Each row is a point on a landscape with many valleys, with its height.
A ball rolls from a point to the lowest of its 2 nearest points, and stops where none of them is lower. Distance is the straight distance between rows; heights are no part of it.
j624 height 21: [ 98 118  90  80  84 102 105 104 106 126  89 124  83 111 124  89  84  86
 108 109  93  76  99 114  95  75 103  78 118  86 133 109  91 101 123]
j879 height 424: [ 97  96  86  82 106  72 101 122  95 115  55  98 147  97  98 106 116  96
  92 123  75 132  95 109 144 127 108  88 103 132  95  96 119  89 118]
j265 height 460: [ 77 128 106  87 102 108  67  79 111  94 129  81  91 108  81 125  94 110
  99  80 117  95 113 115  76 109 104  92  93 100  82 106  81 100  76]
j381 height 438: [115 121  89 114  95 103 108  78  89 107  96  92  83 102 110  86  98 100
 117  66  97  67 110  78  68  76 118 133 103  75 124  89  78 124  91]
j880 height 567: [ 97  76 113 122 127 112  72  73  82  81 128  74  86  96  83 121 110 117
  97  68 136  96 117 109  94 119 108 122  89  97  75  85  81 114  78]
j98 height 398: [ 98  85  91  89  99  80 111 115 101 103  97  99 137 103  87 107 109  95
 100 118  83 133  88 112 150 121 108  93  93 130  85  99 109  94  92]
j477 height 81: [118 113 106 120 101 109  90  90 101  83 116 100 109  91  76  72 102 103
 100 106  84  75  87  60  80  85 109 143  89  83 107  87 101 108  75]
j95 height 304: [107 110 112 109  70 110  85  71 105  74 107 106 120  90  95 118 127 118
  66 107 106 119  84  99 111 128  72  90  81  96  76 138 121 114  84]
j604 height 155: [ 96  93 106 116  81 102  97  83  83  97  76 111  95 108 109  98 119  90
  96 110 130 105 107 115 101 115  74  78 104  87 107 118 117 102 126]
j86 height 677: [103 120  96 106  96 115 119  78  94  97 130 115 108 112  71  98 109  87
 113  86  82  91 115  62  75  79 132 136  93  99  88  91  76  98 116]
j510 height 265: [ 88  97 100  93  95 107  58  51  99  96 107 109 106 116  75 111 140 107
 107  86 112  87 108 109  80 108  98 111 100  96  95 102  97 100 121]
j434 height 541: [101  96 108 104 135 109  75  86  95 100 116  78 104 100  84 111 110 112
 103  78 106 105 112  87  95 109 120 130  96 115  79  81  84  94  80]
j523 height 202: [119  84  86  96 114  97  97  85 113 115  99 116  93 122  98 118 120  98
 126  75  84  70 100  80 109  81 136 130 103 113 107  86  87 106 107]
j99 height 665: [104 103 106 130 111 110 112  76  91  81 140 103 116 112  67  97  87  90
 109  72  75  75 114  55  58  90 130 150  93  96  91  87  76 108  93]
j548 height 151: [115  59  94 109  97  98 141 107  93  98 113 123  94 119  98 107 117  91
 111  90 106 103  93  92 122 102 101  93 100  96  86 101 109 109 116]
j841 height 327: [ 88 102  98  86  81  90 123 124 118 100  97 118  93  92 123  76  68  90
  94 130  81  81  89 105 106  78  80  75 106  86 138 122 113 102  90]
j663 height 456: [123 105 100  91 109 106  94 107 108 102  76  93 117  92 109 110 113 113
  87 108  83 113  93  86 130 107 102 111  91 116  90  89 117 102  86]
j547 height 152: [106  96 108 110  98 122  72  91  93  79  81  97 125  82  76  64 114  96
  99 129  97  98  91  71  96 104  95 123  92  91 104  93 125  90  98]
j406 height 521: [ 92 115 116  90  87 123  98  92 106  78 157 101 115  90  68 101 105 106
  98 117 103 113  81  79  93 107 104 111  81  90  86 106  96 101  74]
j398 height 371: [106  71  80 109 113  63 121 131  99  95  78 105 104 100 104  86  90  83
 111 100  86 116  96  85 117  84 110 113 117 125  99  95 110  86 107]
j902 height 507: [ 81 128  96  87 104 106  60  99 112  90  83  88 121  96  79  76  99 106
  89 114  88 119  94  94  86 124  87 106  94 115  91 104 106  87  75]
j97 height 544: [ 70 118  84 103  97  81  78  95 119  82  95  94 106  98  74  75  82  92
 106  95  81 116  98  91  80 112  89 104  96 113  85 125 109  88  71]
j416 height 319: [ 85  89 113  83  71  91 123 109  97 112  94 127 124 112 107 112 112  91
  88 125  89 113  88 128 139 119  78  55  96 103 111 123 121  94 121]
j376 height 333: [ 91  90  99  88 132 100  66  95  86 109  84  78 121  98  86 117 111 101
 101  99 119 130 116 121 123 130 113  98 104 125  83  83  92  83 100]
j318 height 587: [ 76 119 112  95  77 108 100  93 115 107 105 116  75 107 114  81  77  94
  91 111 121  72  94 113  63  88  77  61 106  60 143 124  94 116  91]
j56 height 161: [ 75  62 115 107 101  86 100 103  94  88 121 108  92 108  90 108 112  96
 109 108 130  95  89 130 119 117  92  87  95  95 119  98 112  95  80]
j978 height 186: [103 133  93  78  96 116 123 136 108 113  85 103  96  70 130  69  68 102
  82 145  79 106 101  92 103  80  83  84 105  99 116  97 110  97 108]
j346 height 659: [ 97 110  81  78 113  60 120 160 117 128  93 103 102  97 118  93  73  86
 107 108  75 104  95 104 108  68 120 108 114 126 119  96  88  70 120]
j492 height 475: [126  80  93  97 143  96  83 132  99 114  66  83 132  85  99  96 124 113
 104 120  81 111  99  83 135 105 124 132 106 132  96  57 107  81 115]
j175 height 174: [100 111  98  80  86 101  66  87 101 119  41 111 124 111 103 108 121  98
  87 106  81  90  97 120 122 107  94  80 104 104 107 106 112  90 131]
j49 height 289: [ 85 102 111  99 116 109  73  86  86 102  89  78  97  95 103 115  97 108
  96  93 143 123 116 133 109 130  89  84 102 111  78  96  94  95  98]
j927 height 586: [ 66 114 106  73  92  91  74  89 113 108  99 102 111 104  89 106  95  96
  99 115 109 103  90 125 107 105  93  73  96 106 108 113  91  86  81]
j514 height 633: [108  90  89 105  85  98 138 116 101 105  96 123  73 110 134  97  91  92
 103  94  99  86  94 106 107  93  74  85  98  86 122 121 112 132  93]
j546 height 177: [131 109  92 115 133 104 126 131  96 111 102  88 100  95 111  98  82 101
 110  85  79 104 107  69  94  71 130 147 107 110  88  76  80  97 110]
j941 height 560: [ 74 114 107  77  86 105 100  97 114 116 127 103  69 111 105 109  68  99
 105  92 112  77  99 121  77  86 101  67 101  80 126 114  71 107  85]
j711 height 20: [ 88 142 119  80  76 127  73  85 103 105  88  95 119  87 107  94  87 109
  60 134 108 103  90 118  94 109  66  59  93  85 107 122 108  99  93]
j800 height 341: [ 88  79  93 100  74  83 136 101 100  99  93 122 109 114 102 109 113  85
 104 108  99 136  93 110 126 122  76  66  98 102  86 123 117 100 114]
j71 height 418: [119 101 103 102  92 105  87  82 109  98  95 107 108  98  94 104 130 112
  95  99  84  94  84  81 113  97  97 119  85 101  99 102 112 109  79]
j967 height 536: [102 105  86 121  93  91 119  71  87  95 108  99  63 114 114 117 108  97
 112  47 121  97 123 102  71 108  92 106 102  78  80 107  87 133 110]
j610 height 115: [ 92  77  96 103  86  98 119  90  90  87 104 113  81 115  89  87 111  73
 118  92 120 112 104 103  96 107  88  93 110  91  97 108 108 101 121]
j966 height 542: [ 86 131 100  69  76 112  93  83 111  89 131 110 126  98  66 103 104 102
  95 126  86 119  80  93  99 106  94  93  82  99  96 120 101  89  87]
j894 height 661: [129  69  92  93 119  93 121 124  87 110  86 103  73 110 131 121  91 101
 114  85 117  98 111 125 130  94  90  96 114 109 100  81  95 114 124]
j195 height 163: [113  57 100 136  99  97 119  91  90  71  82 108 102  99  98  69 114  90
 110 100 109 112  96  75 108 112  79 104 103  85  94 111 135 110  94]
j536 height 245: [102  74 102 118 119  93  75  94  93 101  60  89  95  98 110 101 100 103
  99  96 128 118 124 131 120 118  71  88 110 106  87  94 111  91  98]
j938 height 500: [104 106  93 111 108  98 117  89  82 111  97  90  57 112 119 105  95 100
 114  59 136  71 119 115  72  92  98 102 107  73 110  92  86 139  99]
j915 height 710: [ 88  97  80  98 133  72  81 128 103 115 104  80 134  98  80  99  98  90
 108  97  73 114 104  84 100 103 141 140 115 147  94  76  80  62 102]
j677 height 147: [104  82  89  98 104  71  96  81 108 113 124 107  78 127  87 130 105  87
 131  57  81  89 104  90 104  85 130 109 100 117  92  97  78 104 102]
j977 height 537: [ 87 128 101  72  97 105 124 115 106 117 124 102  73  99 106 107  56  89
 108  99 110 105 105 112  81  88 106  75 102  98 107 111  71  91  95]
j906 height 219: [ 99 138  92 125 104 106  60  65  94  79 105  82  90  89  94  88 106 126
  93  65 107  75 103  81  55  94  93 125  86  83  94  95  91 133  56]
j670 height 307: [104  89 122 110  79 103  92  92 106 114  96 114  82 107 140 121 112 117
  74 115 107  56  82 129 105  97  62  73  90  82 143 122 112 120  86]
j342 height 604: [ 57 123  97 118  98 106  52  76 115  61 124  86  90  91  63  92  82 116
  85  85 115  99 110 110  38 120  90  95  83  84  76 113  91 104  71]
j878 height 470: [ 78 124 100  79  93  95  79 102 103 102  78  96 144  89  76  77 105  97
  82 137  79 114  86 106 119 126  86  84  92 113 113 109 118  84  89]
j335 height 606: [ 67 104 111  69 102  89  79 115 103 126  69  95 115  99  97 101  88  93
  94 131 101  93  90 143 117 109 105  69 102 110 135  96 100  73 105]
j727 height 128: [ 92  71 125 115  86 103 105 106  99  86 109 102  85  93 114  92 104 101
  91 128 128  91  87 120 102 108  65  77  96  87 123 110 123 111  79]
j671 height 509: [ 97 126  92  83 104 105  83 102 110 116  77  84 116  96 105 125  97 116
  86 101  75 111  93 105 130 116  94  94  99 113  93 109 102  97  73]
j364 height 306: [101 122 102 119 108 103  67  85 104  97  78  75  74  95 116  98  93 118
  95  69 107  84 115 103  73 103  87 108  95  88  91  98  93 118  62]
j729 height 373: [107  78  96  92 135  88  95 109  87 119 103  80 101 103  93 134 101  99
 113  87 112 127 117 123 121 118 122 110 117 127  71  74  76  89 120]
j781 height 381: [ 74 129 100  78  96 101  87  90 113  94 129 102  93 102  71  83  78  89
 106 116 104  97 101  95  65  83 111 102  99  94 114  98  80  82  88]
j436 height 386: [118 100  95  85  79 106 120 107 105 137  48 107 124 113 142 135 103 111
  72 108  69  94 102 128 143 106  84  56  99 123 102 112 111 101 139]
j602 height 236: [135  99  81  83 100  95 149 135 113 120  79 118  96 101 137 119  96 112
  93 101  73 119  93 104 131  81 105  86 101 119  90 102 107 106 126]
j792 height 405: [ 94  59  98 103 129  83 109 116  95 104 103  84  90 103 101 116  84  97
 120  81 116 114 107 120 123 105 110 108 117 122  90  82  86  86  90]
j397 height 400: [102 124  96 117 115 105 116  92  77 106 111  81  81 100 100  88  84  90
 120  77 114  81 125  84  61  87 124 126 109  90 102  71  68 113 108]
j243 height 277: [105 113 109  76  84 112 107 119 115 128  76 103  99  96 137 112  89 109
  89 122  74  81  96 118 134  86  95  70 103 107 115 101 102 108 109]
j401 height 420: [110  76 106  99 107  97 119 120  88 100  61  94 114  91 123  94  94 101
  93 123 100 116 105 112 135 109  75  77 108 111 110  94 131  95 113]
j132 height 588: [102  91 124 112 110 126  98  83  80  88 129  78  82  89  97 117 106 111
  95  88 152 101 109 109  92 117  93  99  93  81  82  89  92 116  85]
j888 height 624: [109  85 110  95 119  96 142 146  77 101 135  99  90  99 106  89  78  78
 123 110 115  99 110 101  96  79 116 118 112 104 106  73  85  80 123]
j768 height 337: [131  72  80  99 122  78 124 127  98 118  71  99 103 100 118 121 106 101
 108  84 100 137 107 101 127  96 111 105 122 128  71  89 100  95 136]
j756 height 226: [115  70  95  83  86  98 137 113 104 123  85 134  94 123 132 127 116  97
  88 116  87  75  86 116 143  92  85  69 100 103 133 103 119 110 130]
j307 height 223: [108  84  81 105  85 107  83  52  93  86 113 106 112 115  67 100 135  98
 110  76 103 100 108  80  89 110 114 128  97  98  79 108 100 103 119]
j93 height 353: [ 84 114  98  91  86  96 104 111 116  96 114 107  91  95  91  67  69  86
 106 133  98 105  94  92  78  82  92  87 104  84 131 109  97  90  94]
j484 height 287: [128 105  75  85 105  84 136 138 119 116  91 118  98  93 120 108 100 100
  99 100  56 106  85  79 129  71 126 116  95 121  95 101 105  90 110]
j221 height 258: [139 102  91 108 103 109 153 132  95  94 106 102 102  86 119 103  92 104
  96  89  87 130  98  67 113  88 112 113  90 104  55 100  99 115  97]
j591 height 683: [ 82 123  73  93 124  62  93 130 119 119  92  92 111  98  98  93  85  81
 113  98  70 116 110  94  84  81 132 121 111 131 105 103  83  63 111]
j96 height 622: [111 121 114  92  98 117  67  71  92 114  92  92  85 103 115 135 115 121
  93  82 116  94 107 122  98 107  96  83  96  93  87 111  94 111 102]
j359 height 264: [100  92 108  92  75 112 121  98 103 116  98 125  92 112 126 111 111  97
  82 127  97  67  79 124 116  93  67  62 101  84 138 117 114 105 112]
j992 height 648: [ 94 114 114 132  99 122  91  67  91  70 164  84 109 104  58 115  89 106
  99  60  92  79 124  71  49 111 125 134  85  99  71  87  74 116  78]
j218 height 297: [102  96  88  92  86  87 128 134 123 100 105 125  93  92 117  88  85  94
 101 120  61  86  78  84 116  74  98 106  95  98 127 109 113  95  86]
j481 height 255: [ 82  55 113 145  95  95 110  74  95  62 152  93  92 106  67  95 100 101
 109  67 117  94 115  89  73 113 117 133  98  85  84  98  97 115  91]
j895 height 134: [102 140  88  85  77 103  98  77 120 104  97 124  86 105  99  83  87  96
 103 104  80  77  94  80  66  73 104 103 102  65 128 119  93 115 103]
j545 height 256: [116  94 100 115 105  97 129 128 113  97 111 107  92  91 106  83  86  94
 103 102  76  78  89  64 103  72 117 132 101  96 113  90  97 108  81]
j907 height 642: [125  90 101  78 126  94 116 140 100 129  97  96  86 101 127 135  86 108
 108 103  95 102 110 117 133  90 113 101 104 122  97  80  85  92 120]
j107 height 317: [ 80 126 107  90  95 112  23  58  97  75 119  98 107 101  66 112 133 120
  90  89 120  83  92 114  62 119  99 108  85  91  98 104 100  95 101]
j338 height 120: [114 106 116 122  86 129  95  87  93  70 113  93 120  87  73  60 112  98
 100 118 103 101  85  54  77  96  99 128  93  83  91 101 113 109 101]
j474 height 261: [105  93  84 116 116 106  68  62  94  87  95 107 116 113  57  90 130 101
 105  70  77  94 111  60  77 104 119 146 103 111  78  98  91 100 104]
j818 height 437: [126 114  97 108  90 107  65  79 121 105  67 104 114  94 117 110 127 130
  72 106  71  79  75  86 115 100  82 104  82 105 108 115 116 107  69]
j440 height 334: [112 123  92  69  82 117 117 110 110 131  60 112 131  85 126 116 104 112
  76 124  52  97  86 106 136  93 105  69  92 112 106 110 105 100 143]
j333 height 309: [ 74  86 103 115 112 107  76  74  89  79  98  90  97 101  74  75  98  79
 111  87 134 106 125 101  70 113 104 115 102  88  95  93  98  85 110]
j991 height 253: [ 90 102 111 115  72  97  61  68 105  73 114 105 115 100  96 139 126 123
  72  99 113  98  75 132 109 138  71  82  86 104  85 134 116 107  72]
j472 height 645: [122 102  74  81 117  67 146 165 103 126 107 113  86 100 133 102  84  90
 108 103  83  98  95 106 119  62 118 104 113 122 114  91  96  84 151]
j529 height 72: [ 94 120  88  82  89 100 102  85 110 111 116 107  96 120  87 120 102  95
 115  82  81 103 101  89 100  89 121 102  95 112  85 116  83  90 101]
j549 height 628: [103  78 101  70 115  81 120 148  88 124  98 105 100 101 115 117  94  90
 115 121 101 103  92 135 139  91 114  87 113 123 116  72  93  83 130]
j531 height 451: [120  70  83  98 130  79  88 112  95  98  57  90 147  92  89  90 128 102
  96 122  75 130  96  91 146 125 117 113 108 128  89  76 129  86 116]
j696 height 610: [ 99 112 104 108  77 101 127 106 106 103 110 107  65  99 126  97  82 105
  93  96 118  82  98 109  84  98  73  72  98  65 120 114 100 129  82]
j389 height 461: [ 78 110 106 112 100 103  82  69  90  98 109  90  62 111 105 109  98 107
 110  69 139  68 115 125  60 100  98  90 105  74 111  93  86 123  94]
j526 height 634: [120  76  92  95 121  94 149 163  96 106 111 110  86  97 121  90  82  93
 115 107  96  97  95  96 112  69 110 121 114 110 109  76 101  93 144]
j233 height 605: [ 99  96 128 105 119 126 103 108  80  95 108  81  90  85 105  92  95 113
  98 115 141 104 110 107 101  97  89  95  99  90 104  71  96  92  97]
j827 height 136: [112 118 111  98  84 126 122 113  94  93  72 101  91  82 140  72  77 106
  77 130  98 103 104  94 104  91  66  71 100  83 112 106 123 113 107]
j772 height 575: [ 53 119  98 100  90  86  55  85 120  76 104  90  97 104  70  82  84  99
 100  90 103 100 104 113  58 113  85  93  95  98 103 122  96  89  81]
j821 height 618: [ 76  94 111  69 112  87 114 133 105 118 103 102 106  97 103 103  89  89
 104 133  98  91  86 133 124  93 114  82 104 112 137  79  97  83 101]
j281 height 366: [124  94 110 126  80 108  86  83 110 105  68 115 103  99 134 115 121 121
  58 116  84  72  89 111 122 100  67  85  88  94 125 110 122 112  88]
j950 height 179: [ 94  83 111 101  98  98  96 114  89  78  98  99 132  77  74  64 112  90
 105 138  99 111  85  85 119 108 100 102  98 101 106  95 134  79  98]
j680 height 629: [ 72 124 105 124  94 112  83  73 103  54 156  85  94  88  60 103  92 117
  90  70 101  93 107  81  43 118 101 123  76  86  70 109  87 120  66]
j673 height 439: [ 94  84  99  91 119  74  95 105 104 115  97  81  81 107 117 134  80  98
 119  73 116 110 111 136 119 102  96  82 108 121  91 102  85  97  84]
j600 height 382: [114  94 107 114  83 107 102  79 101  91 128 107  87 104 102 107 121 107
  96  88 112  83  89  89 100  95  94 111  89  81 106 105 109 123  82]
j251 height 111: [137 117  75  94 119 106 110 121 100 120  72 103  99  97 120  97 103  97
 102  91  82 116 113  75  94  84 132 128 113 116  80  83  82  85 139]
j430 height 336: [ 84 113 108 117  93 109  93  78  82  75 100  97  84  99  86  69  95  94
 102  99 129 108 108  87  63 107  89 105 102  71  92  97 102 103  96]
j276 height 295: [ 86  81 106 145  84  92 105  66  89  66 161  82  79  98  85 120 101 114
  98  51 129  77 113 101  55 123 110 118  87  72  85  99  91 140  79]
j662 height 197: [104  83 114 105 106 109 132 134  93  83 103  95 111  75  96  58  90  87
 105 142  98 115  84  81 113  89  94  99  99  96 106  95 128  87 106]
j248 height 483: [ 95 108  92  92 112  78  91 119 113 114  89  79  97 100 118 120  80 102
 107  91  83 110 104 112 111 103 100  91 105 117  89 116  90  89  74]
j621 height 260: [132 101  99  77 107 103  77  88 111 129  53  98 116 108 121 136 126 116
  89  97  76  89 105 107 131 104 109  92 107 115 101  92 104 102 123]
j666 height 224: [124  98 106 113  99 119 136 123  90  85 108  94 104  71 102  74  93  96
 100 112 100 118 101  66 100  89 101 116  99  92  82  90 109 110  97]
j889 height 498: [109  90 103  98 130 110  95 125  90 102  89  85 120  84  94  80 102  97
 105 120 102 117 101  83 108  96 115 131 109 115  98  67 103  76 106]
j227 height 616: [ 99  79 119 108 111 113 124 122  81  99 119  97  90  95  98  75  85  91
 116 119 132  92 102  92  89  85 103 111 101  91 119  68 100  91 102]
j799 height 185: [121  52  99 122  92 106 120  71  90  83 117 118 111 118  83 104 137  95
 114  75 102 109  98  75 109 110 118 118  97  92  78 101 109 111 122]
j819 height 80: [ 96  89  90  90  94  96 134 110  96 104  94 125  94 111 100  70  99  65
 123 107 100 109 104  86  95  83  98  92 118  95 111 104 111  91 147]
j774 height 365: [112 111 104 129 108 119  97  80  76  96  93  76  91  86  96  69  94  99
 107  81 122 101 118  76  61 100 105 128 105  70  87  81  90 118  98]
j470 height 444: [ 87 114 106  92  96  97  99 113 102 112  64  91 128  91 107  82  88  96
  82 131  90 120 104 114 123 110  84  71 104 105 100 110 120  85 110]
j738 height 35: [106 112  75  87 102  92 111 106 100 112  90 119  98 115  99  86 109  81
 120  98  81 106 111  82  88  73 118 113 112 109  96 103  95  80 139]
j282 height 192: [106  48  97 137  96  83 131  99  93  78 109 107  95 100  87  75 101  79
 118  75  99 111 102  69  92 102 106 116 108  86  88 104 110 113  92]
j777 height 41: [ 91 137  97  72  76 103  76  97 130 123  91 119  98 103 110  94  74  98
  92 115  77  70  90 106  85  72 101  79 105  79 131 123  88  98  94]
j148 height 129: [ 96  69 102 129  89  87  75  78  92  66  75 106 122  96  82  66 124  95
  99 103 105 117 100  94  94 125  72  96 100 100  93 117 148  95  88]
j454 height 517: [ 95  77 107 106 115 104  96 102  89  96 114  90 119 108  69  94 109  92
 117  97  95 107 104  85 105  98 122 135 104 117  92  79  86  78 100]
j805 height 198: [ 76  67 116 123  86  89  71  73 104  68 126 106 101 104  86 115 125 113
  95 108 126 101  82 121 108 127  83  92  89  90  97 115 117 105  66]
j809 height 513: [105 124  93  79 101 102 135 107  87 114 114 107  69 111 114 102  81  85
 116  86 104 101 109 101  83  76 110  95 113  91 102  99  72 102 128]
j618 height 244: [132  79  90 101 106 105 103  89  98 112  53 115 100 112 120 105 135 111
  96 100  94  98 106 102 129  96  95  91  99 109 108  89 121 104 136]
j500 height 335: [115  87  77 111 124  74 114 142 118 103  88  96 120  89 105  93  99 100
 102  99  53 120  87  72 116  83 131 131 101 135  91  95  99  80  90]
j155 height 496: [ 78 123 120  91 109 118  62  82 107  80 156  87 103  96  60 107  99 114
  96  95 106  95  91  98  73 112 110 109  81 102  87  98  86  96  67]
j930 height 229: [102 124  95  71  84 106 118 135 125 122  93 107 109  79 124  98  67 111
  80 144  61 101  87 107 131  86  93  80  98 106 120  98 107 101  98]
j118 height 61: [ 62 109 122 109  90 111  68  88  99  63 105  97 103  87  74  70  96 107
  82 124 144 110  92 111  77 126  76  68  92  82 111 100 116  85  88]
j205 height 296: [125  88  89 106 114 105 132 121  91 106 101  94  92 100 118 114  94  98
 112  74  99 130 108  95 118 101 113 114  99 113  61  96  92 102 113]
j356 height 564: [ 80 112 111  88  67  97  90  80 108  91 119 116 102 111  83 104 114 103
  98 115 113  98  86 108  96 108  90  87  92  86 107 121 113  99  97]
j54 height 222: [ 82  70  94 131  91  92 122  91  95  70 135 107 105 110  71  73  87  81
 116  82  98 116 111  68  75 111 110 131  98  96  80 107  94 101  89]
j692 height 731: [112  83  99 110 145  94 102 119  93 108 134  79 136 102  75 118  97  92
 111  84  81 118 115  78 102  98 147 149 112 141  71  71  68  66 113]
j100 height 144: [111 131  94 112  93 102  71  78 111  87 113  98  99  95  89  88 102 117
  96  81  76  71  90  71  70  88  96 142  85  88 110 106  95 120  60]
j737 height 97: [ 78  84 111 111  94  95  62  75  86  68  80  94 127  94  78  70 118  96
  93 130 123 111  91 112  99 133  75  80  98  91 103 108 133  82  94]
j734 height 86: [104 120 111 100  77 117  94  85 100  92  87 110 100  87 112  74 100 100
  78 135 106  96  86  94  86 100  70  77  95  76 118 114 116 107  99]
j502 height 311: [ 98 128 105  99 106 107  89 105 104 107  94  75  75  92 120  96  73 113
 101  89 111  90 112 111  75  86 100  97 102  89 103  94  74 111  70]
j655 height 580: [116 106 107 107  86 103 104  74  97 111 103  97  70 111 129 139 113 111
  95  65 126  88 115 119  94 113  86  83 100  85  91 119  94 139  95]
j129 height 416: [ 80 103 122 104 105 107  64  78 100  97 111  81  69 101 108 118 104 119
  87  85 149  87 100 147  84 112  95  78  92  86 108  97  84 104  73]
j287 height 370: [ 97  75 100 105  86  96 116  95  98  92 108 105 118 101  86 119 115  97
  99  99 103 138  96 103 134 129  93  91  92 110  68 112 108 103  88]
j603 height 99: [113 126  91  72  92 117  88  99 105 123  67 111 111  99 107  98 108  90
 103 120  90  96 105  99 102  86 103  83 110  95 115 100 101  91 137]
j681 height 216: [131  75 106 128 124 106 128 126  88  97 103  88  94  89 101  79  86 106
 108  92  85  83 105  63  97  73 131 155 115 100 106  63  86 104  96]
j712 height 199: [114  78 100 116  99  92  79  76  90 104  52  97 107 104 114 109 129 107
  95 102 120  94 109 117 123 105  74  90 101  98 104 100 120 108 116]
j686 height 189: [119  82  86  76  95  91 145 124 104 120 102 127  87 121 127 126 111  95
 108 100  87  99  90 116 134  82 109  82 107 113 108 102 101 102 138]
j574 height 95: [ 69  95 118 109  85 100 108 103  90  81 105  96 101  92  98  83  90  91
  93 128 135 126  95 116 102 125  63  66  98  89 100 113 122  89  90]
j464 height 143: [107 106  89  70  95  83 127 112 109 127 118 119  93 123 109 138  98  82
 122  91  81 109  96 105 120  85 128  89 105 118  93 113  85  87 122]
j466 height 481: [115 126  92  92  91 103 126 101 100 118 106 106  67 101 115 110  93  96
 109  75  88  79 104  81  82  74 108 105 104  81 110 101  78 129  99]
j138 height 372: [127  79  75 104 137  85 100 107  90 116  79  89 116 105  92 114 117 100
 110  82  93 135 115  89 112 109 132 122 115 129  69  81  81  82 141]
j73 height 220: [ 86 151  96  79 118 120  62  98 103 122  82  77  89  95 105 101  76 106
  95  91 106 100 113 112  75  99 104  83 106 100  95 102  75  89  84]
j263 height 110: [ 82 151 110  67  98 127  70  99 108 124  88  79 118  91  98 100  79 103
  70 123 108 110 102 117  81 114  90  66 105  99  96 108  87  90  89]
j128 height 396: [125  72  83 107 111  80 132 140  98 101  61 113  91  95 132  76  92  92
 104 109  87 101  96  97 125  84  85  89 113 108 112  94 127 100 117]
j139 height 283: [ 78  59 103 134  92  99  89  68  91  71 121 100  92 110  64  84 117  88
 117  74 128 103 120  98  76 119  97 116 104  83  86  97 115 106 111]
j973 height 417: [ 74 138  96  91 106 110  94  87  98  93 142  92  76 103  74 105  73  96
 113  80 104  95 117  95  61  95 117  96  96  91  85  98  71  92  87]
j565 height 362: [ 85 107 120  96  88 104  71  90 112 106 101  99  88 102 115 126 101 123
  79 103 119  71  88 139  99 105  74  81  91  92 126 117  99 112  69]
j151 height 340: [107 109 117 124  92 107  99  73  95  82 148  88  73  97 101 123 109 115
 102  66 113  77 102  92  71 104 104 113  86  77  87 102  83 130  69]
j995 height 299: [ 74  97 110  90  74  93 101 107 104 110  99 114 122 102  97 102 104  95
  80 149  89  88  72 133 135 117  77  54  94 101 139 117 126  93  95]

Call two points neighbours if one is among the 2 nearest of the other. Go from one point of each pair to the other, from neighbour to neighbour, staying as low as possible. Name the highest point that can't be avoided.
j624 / j738 -> j621
j686 / j118 -> j818
j624 / j477 -> j729
j477 / j711 -> j502

For each start below, name the point where the ball stops.
j138 -> j477
j472 -> j686
j907 -> j738
j879 -> j686
j973 -> j738
j99 -> j686
j655 -> j686
